A landscape with many valleys, sampled at points; each row gives a point and its height.
From any point a ball rolls to the lowest of the 2 points nearest to it. It stops when none of these is lower. Distance is the straight distance between rows; heights are no part of it.
j_404: [116  97 130  87  94 157 134 133 152 121 155 123 103 116 143 130  99 123
  86 120 115 169 123 156 143 114 117  82 139  85 116 128  99 159 108 113
 148 152 129 122 115 160 114 145  82 103 126 143 122 178 148 127 143]  (h 212)
j_221: [133  98 141 105 141 144 102 124 152 160 113 162 117 127 142 141 128 114
 134 104 194  29 201 116 129 163 128 132 133 143 163 158 128 117 218  93
 124  98 100 181 104 123 106 104 101  88 138 141 153 148 146 128 157]  (h 676)
j_265: [132 124 140  95 127 128 122 126 100 111 145 146  87 109 120 123 155 144
 166 134 167  67 142 106 136 122  97 144 138 143 140 139 177 119 157 124
 134 122 160 160 116 107 136 100 130 107 133 158 142 122 142  94 177]  (h 387)
j_369: [144  98 161 111 146 130 129 144 118  92 102 143  79 112 110 121 143 121
 139 125 140  81 138 112 118 134 108 132 144 119  89 109 175 157 166 137
 128 119 126 149 123  71 153 130 151 117 115 117 142 121 124  87 171]  (h 343)
j_358: [119 135 165 117 101 100 130 170 102 111 108 120  63 100 108 127 133 123
 129 141 113 122 120 123 101 111 112 132 157 133 130 107 199 146 118 158
 127 112 132 133 134 113 143 147 144 135 108 145 118 107  90 100 184]  (h 295)
j_120: [114 144 134  69  88 148 122 130 152 132 159 128 131 139 157 101 110 123
 101  84 141 139 136 101 143 118 137  82 148  88 145 131 124 140 138  95
 149 126 111 142 112 149 112 135  76  97 133 145  97 166 145 111 154]  (h 273)
j_602: [102 144 131  81 121  76 117 118  96 153 148 122 139 145 148 143 141 147
 121 142  95  97 119 119  88 142 144 116 113 139 133 145 148  70 119 160
 140 138 105 134 133 156 135 124 125 164 138 134 131 128 103 124  81]  (h 451)
j_377: [172 142 148 123 143  89 109 115 113 143  78 133 142 122 129  99 139 109
 130 154 110 162 122 147  68 137 130 118 137 122 130 111 116 128 129 143
 155 122 105 122 118 132 160 174 143 184 187 131 142 140 132 168 106]  (h 194)
j_723: [140  86 165 110  93 145 109 150 125 146 133 143 118 176 143 142 119 127
 118  83  83  85 189 107 185 179 191 114 117 128 115 163  92 123 191  95
 159 105  75 161 117 146  99 139 139 115 132  91 129 145 133 102  92]  (h 752)
j_730: [171 137 155 143 113  76  85 114 132 112  81 162 131 122 171  99 134  96
 112 181  93 190 105 172  91 106 130 120 140  94 112 118 134 113 108 155
 140 184 155  84 126 130 165 174 153 162 194 131 126 124  97 129 102]  (h 233)
j_515: [136 199 138 197 116  51 127 139 146 125  94 115 140 159 122 142 140  93
 120 172 101 160 113 120  78  90 136 127 139 100 136 151 158 124 105 129
 125 131 154 126 106 159 138 157 106 124 158 128 105 129  78 100 125]  (h 149)
j_815: [113 124 118  88 139 154 130 103 136 132  93 110 156 107 119 122 170 115
 153  81 133 128 146 152 166 158 151 112 129 101 179 151 143 129 118 123
 117 140 144 146 139 123 142 114 111 107 115 151 140 143 172 155 127]  (h 638)
j_626: [135 152 102 111 121  95 119 150 134 118 145 102 110 140 117 143 144 140
 101 125 117 131 136  91  97 116 169 117 117 129 155 152 130 146 115 168
 125 122 122 135 144 144 102 119  95 102 129 145 105 157 155 110 137]  (h 383)
j_691: [142 108 136 126 111 136 141 125 136 114 125 118 166  96 169 138 135 132
 135 113 128 146  86 173 161 115 110 105 134  90 124  74 118 156  61 153
 106 164 177 103 129 115 149 105 123 142 122 134 151 128 152 171 100]  (h 168)
j_483: [ 79 151  91 162 111 155 101  87 137 112  84  85 128 108 134 113 145  94
 142 132 145 131 147 107 122 117 156 155 137 145 149 135 150 131 132  93
 115 125 158 124 111  98 121  91  97 116 110 102 115  82  81 116 146]  (h 814)
j_138: [101 133 105  77 124 150 123 110 164 128 116  71 144 159  99 170 112 134
 105  75  97 118 125 114 168 184 150 109 132 104 118 133 110 137 129 140
 133 134 127 117 145 136 101 139  98 127 138 126 140 143 145 115 116]  (h 670)
j_908: [131 122 106 141 113 184 102 100 116 107 131 129  98 116 116 118 143 133
 145 138 125 105 170 111 118 109 130 164 138  75 121 131 115 118 175 125
 146 168 104 154 143  98 143 108 109 100 124 121 108 128  98  98 133]  (h 665)
j_410: [132 106  86 192  98 108 165 126 126 125 122 101  98 102 121 104 106 135
 121 112 144 175  81 139 106 110  66 109 145 135 137  88 116 165  52 127
  94  86 171  94 104 164  90  97 138  97 119 153 164 161 140 152 182]  (h 216)
j_3: [152  84 132 109  99 131 123 147  97 142 143 139 102 157 132 143 117 127
  93 100  91  93 169  97 166 175 150 134 138 120 104 173 106 117 161 119
 175 126  23 129 145 166 125 123 148 124 158 104 126 158 144 112  97]  (h 772)
j_824: [ 86 104 119 101 191 149 157 110 117 127  90 133 131 141 122 164 128 134
  85 158 110 104  96 134  91 137  98 131 124 158 109 115  99 135 118 146
 105 127 104 102 130 137 103 154 143 168 150 103 133 117 128 126  87]  (h 529)
j_689: [108 116 142  61  90 108 158 128 133 102 169 124  91 111 136 150 114 118
 117 126 100 173 109 142 138 134 108 103 133 101  97 123 102 126 103 164
 156 159 112 111 125 161 147 142 123 124 121 144 141 142 139 107 126]  (h 147)
j_328: [154 129  74 133 117 118 147 129 120 107 131 125 117 127 109 161 127 163
 166 131 176 103  72 106 158 152 144 136 162 116 115 145 113 116 138 151
 154  93 112 157 164 112 148  95 122  63 129  94  82 141 132  76 105]  (h 706)
j_236: [154 101  93 113 128 165 111 123 119 105 129 146 130 142 121 139 126 134
 173 110 172  91 135 115 138 129 141 126 162 105 137 144 114 121 172 137
 147 130  98 159 158 110 156  98  96  68 127 126  92 156 110  97 128]  (h 688)
j_852: [110 115 102 101 194 155 145 110 100 138  87 129 160 150 105 158 122 118
 115 140 116  84 118 131 106 145 132 152 110 138 132 137 103 104 158 140
 122 129  77 124 127 125 143 126 133 168 157  98 138 140 149 142  53]  (h 545)
j_45: [139 144 125 137 108 165  73 130 137 194 126 102 173 152 120 100 139 138
 155  88 124  84 206 118 150 181 134 142 143 123 161 155  95 111 188 109
 129 136 113 166 148 112  95 121  89 123 120 162 147 160 126 176 146]  (h 720)
j_398: [167 146  64 178 122 104 173 169 135 127 149 139 111 110 130 152 111 156
 120 106 146 157  74 108 157 131 130 138 116 156 120 118 116 175  71 130
 117  81 123 123 145 149  89 118 145  81 109 105 118 175 205 150 119]  (h 549)
j_946: [ 93  92 130  76 133 132 178 140 115 106 137 118 106 116 124 161 121 133
 119 119 111 142  72 145 132 153 114 112 132  89  83 103 123 101 115 173
 141 155 105  98 125 112 157 142 146 144 110 106 142 102 120  97 100]  (h 85)
j_849: [119 122 144 140 155 132  95 100 118 142  84 141 117 129 137 101 178 104
 155 142 149  78 184 136  80 113 144 141 126 165 151 149 182 111 169 105
  97 117 173 175 118 107 114 135 148 152 131 137 145 114 107 123 148]  (h 220)
j_635: [131 117 137 136 131 110 146 138 110 119 133 131 125  95 135 133 146 162
 151 104 159 120  81 104 164 115  86 135 138 142 124  98 144 130 119 144
 115 105 149 114 126  96 128 119 157  93  97 112 148 146 193 140 154]  (h 151)
j_892: [103 110 145  85 115 139  98 142 162 106 161 136 138 133 114 149 130 126
  93 126 119 121 162 104 172 126 210 150  80 125  85 148 149 154 120 132
 140 159 128 144 120 103 107 147 158 128  76  92 106 110 130 102 107]  (h 768)
j_12: [103 114  81 159 145 167 113  96 143 147  65  97 135 141 134 117 147 105
 122 113 116 112 130  90 111 113 152 146 142 155 170 139 144 141 132 121
 118 119 150 133 126 139  89 113 110  96 127 114 120 101 127 166 147]  (h 824)
j_686: [154 165 137 174  99  66 139 118 157 126 150  93 152 127 124  95 121 124
 144 164 131 218  94 171 112 114  79 122 114 177 130 128 111 159  53 137
  81 119 207  75 134 166 107 132 143 138  97 178 182 117 105 120 180]  (h 261)
j_784: [140  93 147  96 152 118 134 154 122 173 108 150 144 153 140 162 144 135
 161  93 170  27 159 124 143 162 117 136 120 149 134 138 135 100 188  91
 106  92  85 174 109 107 145 114 116 107 118 137 134 110 160 145 147]  (h 655)
j_654: [117 148 111 122 124 171 120 136 116 160 197 126 148 125 128  85 119 144
 161 132 129 146 134 114 163  85 112 115  88 139 170 140 148 123 104 124
 133 143 175 125 126 127 116  94 102 127 133 155 113 142 129 159 153]  (h 691)
j_565: [149  95 139 133 146 173 159 181 131 136 118 179 100 162 132 188 119 142
 131 117 149  54 143 125 136 151 170 155 128 137  90 147 124 101 201 134
 156 108  83 174 127  93 126 109 144 116 132  74 107 127  91  93  79]  (h 680)
j_633: [115 126 139  98 129 154 122  98 125 138 123 122 154 105 119 121 129 127
 148  83 159 104 179 142 185 167 120 140 129 104 136 166 101 122 177 120
 111 134 104 157 141  94 156 122 148 127 116 108 149 137 143 138 123]  (h 619)
j_888: [115 143  95 124 134 166 118  77 131 151  94 115 166 114 145  60 156 112
 204 142 145 185 156 158 123 110 113 134 112 157 212 134 135 117 108 110
 110 119 157 106 119 161 144 112 110 129 141 162 115 120 115 166 148]  (h 450)
j_706: [132 174  81 241 135 106 154 137 177 115 105  77 135 138  92 155  93 115
 103 141 113 159  96  99  89 121 143 124 131 127 158 110 124 179  56  97
  88 135 145  96 104 150 112  99 110 114 144 148 129 115 121 155 157]  (h 211)
j_454: [ 97 119 148  91 140  84 136 124  90 126 116 138 120 126  97 161 135 118
 112 146  90  88 122 122  74 134 119 137 127 129 102 109 189 103 123 151
 138 134  84 146 149 135 142 138 149 165 133 137 130 130 119  87  94]  (h 484)
j_350: [128  82 144  93 130 179 153 171 115 141 121 137 148 148 146 172 131 129
 115  92 138  79 149 117 134 160 159 165 117 118  91 165 113  80 207 122
 124 118  67 160 123 101 140 122 169 139 123  92 125 133 117 120  65]  (h 657)
j_991: [ 92 104 131 130 165  92 160 121 114 112  98 141  85 143 103 192 117 127
  84 170  88 118 110 135  83 125 109 122 147 135 107  99 162 120 114 145
 128 169 108 117 144 123 109 158 138 169 147 119 150 127 120 104  99]  (h 510)
j_949: [103 149 118  97 125 185  93  90 164  93 152 123 115 115 123 135  96 115
  80 126 110 134 162 119 162 114 173 127  98 109 101 113 117 163 125 102
 113 161 137 140 107 125  95 148 107  97  73 111  99 107 122 111 143]  (h 787)
j_569: [160 136 115 131 130 156 105 166 117  87 204 163 134 106 140 139 134 146
 156 145 165  98 140  91 163 127 156 146  91 141 121 152 155 116 132 101
 139 160 156 143 144  96 151  98 136  95 108 130  96 116 138 134 121]  (h 741)
j_506: [172 146 132 176 148  89 163 167 114 125 118 127  94 117 143 140 133 131
 127 153 113 140  43 147  89 132  91 135 171 114 103  74 128 111 103 160
 161 102 135 112 185 121 142 183 151 154 134 130 126 115 107  97 140]  (h 219)
j_211: [123 104 162 118 107 159 133 146 131 146 149 139 173  95 168 118 133 168
 134  83 134 141  97 173 189 135 128 114  91 108 107  81 119 119  89 135
 103 133 157  98 120 104 107 141 125 142  76 119 164 131 169 182 107]  (h 202)
j_438: [106 121 103 123 177 180 160 172 115 120 110 176  89 147 119 188 105 151
  98 121 162  82 146 103 176 144 148 138 149 149  85 132 136 138 188 131
 160  75  88 158 117 113 118 130 133 112 146  78  85 129 134  89 114]  (h 700)
j_75: [109 116 108  94 124 129 132 106 141 129 126  77 155 152 105 140 167 118
 146  94 120 158 115 137 152 153 126 118 142 118 157 161 113 147 100 136
 129 134 141 125 157 154 137 120 118 127 126 129 155 149 167 149  92]  (h 653)
j_616: [145 124 123 162  95  95 154 157 132 126 169 143 139  94 151 152  84 151
 124 122 163 165  80 123 213 138 105 121 105 129  91  86 109 168  57 110
 130 110 122 116 106 140 116 117 139 117  82  97 147 164 178 155 113]  (h 565)
j_990: [ 88 159 102 126  93 152 112  96 153  87 124  84 132 128 100 144 102 118
 115 143 103 128 130 108 134 127 145 136 118 140 107 123 123 176 103 101
 132 171 155 122 113 124 101 121  90 107  93 123 102  92  90 102 141]  (h 801)
j_199: [138 126 114 154 129 165 138 162 166 125 151 129 167 131 125 191  87 150
  98  82 129 122  97  81 201 159 182 131 101  98  76 123 127 146 108 124
 145 127  99 122 133 104 113 119 127 111  99  88 112 132 152 149  64]  (h 733)
j_704: [ 90 106 169  91 109 110 145 136  97 146 143 163 112 138 101 141 109 130
 125 137 120 105 159 121 152 147  98 126 136 148 123 125 112 122 158 120
 132  93  70 124 108 154 138 135 139 128 100 104 136 125 145 131 132]  (h 794)
j_681: [124 105 130 135 176 119 139 111  73 140 109 145 162 124 118 122 126 121
 171 164 159 112 114 122  95 129 106 157 147 123 130 133 102  99 160 127
 121 107  77 116 139 122 164 136 154 152 147 101 117 134 138 144  89]  (h 562)
j_293: [120 121 119  89 118 172  81 137 140 157 139 117 132 153 146 130 131 126
 138 101 157  66 197  83 158 156 157 142 115 147 137 168 104 126 210 111
 136 121 117 170 132 132  98 123  82  95 121 144 137 152 154 122 148]  (h 699)
j_538: [137 131 135  81 151 106 128 149 139 120 143 140 121 139 163 134 127 158
 104 111 158 121 119  90 132 116 119  89 123 123 153 138 149 133 133 129
 139  78 127 158 115 148 110 130 106 118 135 118 112 175 196  88 152]  (h 333)
j_170: [153 162 101 143 151 124  84  77 143 165  73 108 178 144 119  71 142 120
 161 149 159 180 151 127 118 116 146 125 128 144 183 135 137 123 119 125
  92 135 151  96 103 152 121 122 121 146 162 144 114 145 120 186 139]  (h 466)
j_566: [156 174 101 168 112  71 115 100 144 132 126 133 145 119 151  81 139 114
 153 189 143 229 123 170 103 116  86 103 132 148 120 137  87 148  76 129
  83 111 189  52 118 153 133 141 144 138 140 158 152 107 115 120 154]  (h 243)
j_591: [ 92 126 120 132 122 160 126  84 124 148 183 105 114 144  86  81 117 115
 137 126 134 168 153 121 167  89 103 123 142 131 162 148 141 154 121 103
 126 129 147  95 112 153 119  88 102 123 129 156 140 128  97 151 174]  (h 679)
j_456: [156 105 155 135  81 127 140 150 113 107 162 202  64 109 150 116 146 153
 135 131 105 111 160 148  91 111 155 143 132 114  99 118 176  80 163 152
 168 172 113 156 151 114 148 131 161 140 129 146 132 129 116  96 134]  (h 335)
j_271: [101 115 114 123 110 178  94  61 138 109 142  70 120 100  94  90 102 102
 106  76 117 128 146 116 172  94  97 112 159 134 133 137 136 156 133 106
 105 145 130 106 117 152 125 105 100 103 139 142 153 133 106 127 164]  (h 663)
j_923: [136 126 119 144 139 111 127 136 157  89 105  97  74  94 133 158 119 123
 102  99 130 117  96 115 123 104 111 111 156  92 134  81 129 160 110 151
 134 153 142 130 133 103 138 119 116  95 145 155  93 121 150 102 169]  (h 209)
j_690: [139 185 105 252 121  70 149 155 146 118  89 104 152 135 118 142 107 112
 117 156 122 180 105 130  88 119 109 114 155  99 136 121 116 140  78  98
 101 113 155  89  94 141 132 111 118 114 167 129 115 102  94 134 140]  (h 193)
j_354: [151 133  92 189 126  54 175 128 134 150 135 109 135 143 124 123 107 138
 120 169 131 197  89 151  81 136  61 129 142 143 102 128  79 134 104 153
  85  81 105  85 118 155 109 132 151 134 156 119 150 157 136 142 140]  (h 523)
j_10: [102 140 109 116 125 179  96  84 139 103 141 113 112 100 119  92 124 107
 135 100 111 142 195 134 162 117  96 130 142  97 142 148 118 124 166  93
 114 186 115 121 137 104 136  98 124 108 155 136 140 115  89  84 142]  (h 643)
j_449: [ 99 100 165 104 156 144 148 130 108 157 126 153 150 105  85 141  88 123
 129 103 129 104 127 133 118 133  72  97 139 122 113  85 148 124 121  98
 121  83  68 133 105 124 127 121 129 138 114 127 145 112 140 171 172]  (h 805)
j_717: [113 161  98 148 115 129  99 101 120 113 140 116 162 127 133  82 148 111
 132 194 125 162 103 121 122 113 163 145  82 169 125 153 103 133 104 114
 105 142 171  99 124 131 116 135 127 158 106 119 111 101 130 129  86]  (h 781)
j_464: [148 158 140 138  97 128 112 141 155  89 126 134  82 109 142 134 125 125
  95 107 126  77 149 104 133 103 154 129 153  91 155 116 128 152 124 140
 152 167 139 147 137 116 149  84  81  48 141 162  80 123 123  67 169]  (h 289)
j_152: [134 184 138 216 123  78 101 133 121 135 118 118 116 137 115 102 143 109
 132 190 121 142 132 108  70  80 138 138 104 148 142 157 197 118 110 124
  96 113 180 132 120 133 101 147 126 128 129 140 110 108  80  80 162]  (h 87)
j_660: [176 136 111 127 115 116  78  81 171 156 109 113 172 161 139  72 125 147
 160 145 121 195 139 145 126 143 148 116 120 164 145 132  88 137 114 150
 114 147 159  93 113 184 118 141 122 181 155 135 134 149 132 177 109]  (h 483)
j_720: [112 113 139 108 161 173 132 130 145 139 128 107 188 158 139 139 150 126
 105 120 127 127 112 144 115 111 183 139  95 110 129 142 118 115 128 131
 119 151 162 126 126  95 124 147 131 144  91 105 113 128 125 164  95]  (h 324)
j_966: [133 145 120 195  95  68 117 144 139  96  97 128 141 137 133 108 125  95
 143 176 125 202 105 165 105 121  95 104 147 109 131 123  97 147  73  99
 117 127 187  56 132 135 160 143 122 113 143 141 138 102  94 135 137]  (h 221)
j_214: [172 116 171 115  97 136  93 187 116 121 208 169 103 130 154 132 134 165
 109 155 140 112 139 101 153 115 160 153  85 135  93 151 163 107 140 109
 125 137 143 152 132 107 125 135 151 128  92 141 116 130 146 153 144]  (h 722)
j_471: [119 133 148 144 135 132 123 149 142 134  96 117 177 150 137 119 157  82
  88 140 119 155  92 143 101 106 165 136 106 108 127 123 145 118 121 138
 140 157 162  88 163  85 123 168 138 169 117 112 137 115  88 165  96]  (h 293)
j_24: [127 162 115 143 122 111 115 160 101  93 166 141 115 124 135 112 156 124
 187 192 146 123 124 106 138 102 153 142  97 144 114 152 171 107 133 136
 133 159 174 159 171 100 144  98 156 131 136 130  94  91 100  94 100]  (h 758)
j_19: [ 99  93 160  74 116 182 123 103  92 143 129 143 137 146 110 122 108 118
 108 135 106 128 167 143 130 145 119 135 114 117 110 148  79 129 174  93
 140 124  58 138  94 162 112 130 111 129 114 121 122 141 123 155 125]  (h 808)
j_903: [158 120 113 145 130  65 161 127 126 168 125 116 155 160 133 114 102 121
 123 163 127 187 106 156  80 159 106 116 137 169 111 120  65 125 105 154
 106  75 118  83 115 196 111 163 156 190 158 122 171 145 132 163 113]  (h 512)
j_246: [ 79  97 146  76 135 194 136 147 126 135 121 140 156 161 117 140  84 112
  80  79 131 103 169 129 145 153 115 113 123 108 105 148 116 117 188  79
 141  99  57 151  89 140  90 157 132 123  92 109 105 151 120 125 130]  (h 823)
j_253: [ 78 110 156  74 175 169 123  92 109 147 139 118 150 146 113 100 160 123
 137 119 141 115 132 157 123  99 151 120  82 144 131 141 118 132 151 139
 100 128 168 134 125 119 120 147 146 167 100 137 140 103 115 145 130]  (h 298)
j_359: [144 147 157 107 152 108 133 112 115 153 121 120 147 129  96 117 118 116
 128 109 116 123 164 123  62 141 124 117 142 111 144 100 122 122 151 118
 156 131  81 149 125 127 163 146 119 170 168 152 148 139 136 156 124]  (h 148)
j_939: [135  99 144  84  78 143  97 161 148 129 159 137 105 173 129 128 127 122
 129 107 124  84 204 110 147 146 173 133 128 121 124 186 131 127 208  94
 152 140 107 179 108 130 113 142 123 126 112 135 149 154 138 106 118]  (h 726)
j_624: [149  95 161 145 128  89 131 110  97 123 116 194 129 118 148 103 147 132
 143 174 111 120 136 165  80  94 151 150 141 123 108 115 157  70 140 162
 156 192 111 132 163 126 173 156 164 149 150 124 116 113  87 101  92]  (h 381)
j_282: [176 111 101 140 121 108 125 116 128 157 124  92 152 173 125 127  97 145
 129 149 101 177 128 145 122 164 127 131 148 152 132 107  63 151 110 163
 126 112 106 100 104 181 110 145 124 171 180 129 156 144 143 182 106]  (h 500)
j_697: [130 154 121  82 115  74 125 122 114 134 151  92 152 157 121 129 147 145
 133 148  97 146 117 136  93 129 149 117  96 153 163 158 112 108  95 166
 112 128 126 138 121 179 114 115 127 141 146 138 121 112 108 122 132]  (h 423)
j_396: [113 117 133 124 152 111  89 101  88 122  71 159 156 135 164 113 146  97
 140 193 138 127 110 168  87 104 125 120 131 109 121 151 139  59 133 125
 154 151 133 116 145 126 175 149 156 139 168 119 108  98  80  93  61]  (h 417)
j_709: [122 101 137 112 108 154 107 163 169 118 157 132 137 144 130 179 100 135
  96  71 105 128 154  93 181 155 206 159 100 102  60 151 143 116 158 123
 152 140 100 123 133 101 105 123 171 112  98  75 115 115 120 105  73]  (h 750)
j_680: [141 119 173  99  91 117 140 120 107 119 149 204  86 106 115 108 114 139
 126 119 121  83 215 161 105 125 117 141 125 118 113 109 147  80 168 113
 152 151  85 188 140 115 168 131 164 143 131 161 153 126 119  85 122]  (h 280)
j_791: [108 123 116 117 129 166 117 113 123 136  95 118 146 118 145  63 141  92
 170 124 125 119 146 158 144  96  98 124 128 141 206 159 126 131 132 106
 116 148 144 129 134 136 163  69 105  87 147 160  89 102 109 150 161]  (h 429)
j_114: [114 150  82 162 180 141 143 171 144 121 116 133  64 139 102 192 108 145
 101 133 103 119 107  82 129 118 143 134 138 128 108 118 161 181 112 150
 138 116 138 117 135 105 109 120 125 112 127 107 109 137 127 119 118]  (h 731)
j_600: [172 103 175 137 152 112 141  96  82 127 135 163 133 119 134 103 172 148
 184 131 165  91 130 124 126 146 125 146 135 162 143 124 108  96 151 121
 137  94 101 156 137 133 185 122 168 147 147 120 145 139 154 118 113]  (h 579)
j_834: [121 135 166  92 121 134 125 121 146 151 165 135 163 129 150 100 142 166
 127 108 119 145  86 150 158 128 112  98  96 143 126  86 119 137  83 130
 117 109 185 107 113 137  96 163 102 152  78 154 153 114 152 161 149]  (h 229)
j_721: [142 142 124 148 144 111 171 173 105 121 103 127  63 118  98 171 130 150
 131 120 120  99  74 134 103 133  93 132 175 115 112  88 162 137 125 166
 158  92 105 136 162 106 139 160 158 127 121 131 102 116  84  92 156]  (h 250)
j_645: [116 119 187 123 162 149 105 102 116 138 110 156 144 120 150  79 155 115
 123 142 133 102 149 162  96  98 150 142  96 161 134 123 150 129 164 113
 107 132 164 153 137  96  94 180 139 176  97 126 143  96  94 140 141]  (h 265)
j_595: [132 145  69 208 128 101 178 184 157 130 112  93 110 118 126 149 105 126
 105 125 117 152  62 146 112 110 102 113 123 144 141  89 117 188  38 126
 114 119 162  88 128 152  93 104 130 119 138 159 120 137 123 170 173]  (h 236)
j_193: [136 157 158 117  98 136 126 146 131 113 118 138 124 114 164  89 141 110
 147 134  98 136 146 170 157  89 133 122 117 134 185 150 119 135 128 136
 153 161 132 157 149 130 169  78 121 104 160 145  89  98 103 134 150]  (h 399)
j_266: [141 155  57 189 127  87 162 138 154 139 149 110 131 140 132 138 132 134
 117 139 127 174  81 122 105 145 109 139 107 164 111 132  83 141  94 168
  96 106 133 107 145 157  81 104 140 128 139 106 134 152 165 152 110]  (h 534)
j_402: [152 119 147  90 171 139 115  85  99 139 141 169 130  85 129  81 141 114
 161 120 144 135 174 138 132 137 102 128 120 163 164 116  97 124 149 110
 126 103 103 129 117 135 175 118 142 132 143 135 146 128 187 149 139]  (h 597)
j_209: [116  97 114 153 138 116 157 122 134 125 112 109 104 100 146 129 130 137
 125 100 144 151  77 131 149 123  62 117 155 144 133  89 111 156  80 129
 119  94 155  90 101 146 103 136 123 105  97 122 147 152 184 142 159]  (h 185)
j_469: [ 97 113 139 121 142 137 165 132 132  84  98 112  87 109 115 153 118 100
 107 104 111 125  94 148  95 112  76 111 156  91 109  86 116 142 114 136
 143 164 128 106 101  96 160 124 136 128 135 151 135  99 116  95 152]  (h 150)
j_684: [166 142 162 146 148 104 133 125  90 129 140 137 117 100 140 108 148 148
 136 129 143 150  84 131 113 121  65 124 155 118 124  84 130 111 117 144
 129 106 131 117 150 116 155 152 155 159  98 128 159 140 146 131 139]  (h 187)
j_620: [129 169 148 158 150  75  99 114 131 133 107 120  96 151 122 115 153 123
 137 158 155 103 146  97  87  95 147 152 139 138 145 154 210 105 141 118
 115 119 165 178 131 127 115 145 129 144 160 132 145 143 101 101 130]  (h 157)
j_203: [121 154 141 115 108  90 153 106 143 140 185  96 128 148 120 107 124 139
 132 131 122 179 104 158 141 135 101 110 124 162 139  96 121 165  79 144
 116 124 176 106 112 172 107 152 115 154  95 171 173 122 109 129 175]  (h 258)
j_638: [ 96 103 143 117 135 185 150 106 131 169 134 103 155  94 107 123  90 130
 118  70 119 108 115 147 124 141 111 101 163 138 134  85 125 103 126 102
 124  95 101 118  82 132 116 114  94 155 121 149 155  99 112 179 153]  (h 815)
j_554: [112 127  86 145 153 142 158 135 140 121 102 119  93 147  96 169 140 141
 103 121 134  90 131  86 139 146 146 130 137 161 118 119 143 165 149 143
 131  79 130 143 111 118  83 141 126 146 126  90 104 128 132 113 136]  (h 719)
j_547: [132 168 135 130  87 128 110 152 159  78 136 132 109 116 150 106 124 121
 101 134  93 154 158 143 159 100 135 115 121 115 179 137 113 165 101 119
 148 183 132 133 130 152 154  82  74  74 148 148  77 106 127 108 156]  (h 359)
j_543: [133 114 111 130 140 142 163 137 139 122 116 111 160 114 147 173 118 154
 128 118 132 151  55 152 150 129 102 120 127 107 102  94 124 101  92 172
 123 146 151 100 150  92 137 127 127 133 141 106 127 123 136 146  80]  (h 133)
j_249: [159 135 149 165 138  96 113 160 141 112  92 132 145 103 157 125 128  89
  97 161  93 175  93 168 116 128 125 131 138  88 105 104 151  99 101 138
 135 177 178  79 163  91 146 189 133 159 143 120 140 107  99 154 107]  (h 266)
j_634: [131 169  94 181 111 106 107 124 121  91 142 129 126 115 125 129 142 146
 127 209 146 141 106 101 110 112 135 159 126 145 118 135 134 115 102 122
 135 138 156 117 161  96 137 117 144 116 109 111 100  93 121 102  84]  (h 770)
j_862: [143 145 151 128 109 138 118 158 118 135 214 154 107 128 141 101 122 154
 129 135 132 165 132 113 171 102 137 120 101 135 140 156 141 158 130 118
 128 114 148 126 126 140 132 130 125 129  99 142 128 156 170 152 167]  (h 703)
j_263: [129 131 179 122 148 117 116  88 107 138 157 162  99  90  87  97 114 110
 128 125 123  94 190 129  69 118  97 137 141 114 134 113 141 112 142  92
 142 148  85 167 123 113 161 115 125 164 168 164 157 120 118 124 156]  (h 210)
j_571: [141 131  89 151 148 143 146 133 133 142 138 133 155 127 138 180 127 169
 146  97 154 115  98  86 164 173 172 136 119 131 124 144 126 119 135 147
 144  89 113 155 151 113 120 110 107  96 117  90 112 137 170 130  82]  (h 721)
j_716: [111 108 157  88 145 151 126 116 121 163 121 130 170 130 141 155 129 144
 181  93 141  82 144 132 149 169 160 153 119 122 137 162 122  67 174 129
 116 116 105 165 133 100 153 123 148 134 107 121 132 109 140 131  95]  (h 635)

Where does a ball stop that starts at each point below?
j_483 | j_10
j_354 | j_946
j_12 | j_633
j_634 | j_10
j_3 | j_633
j_824 | j_946
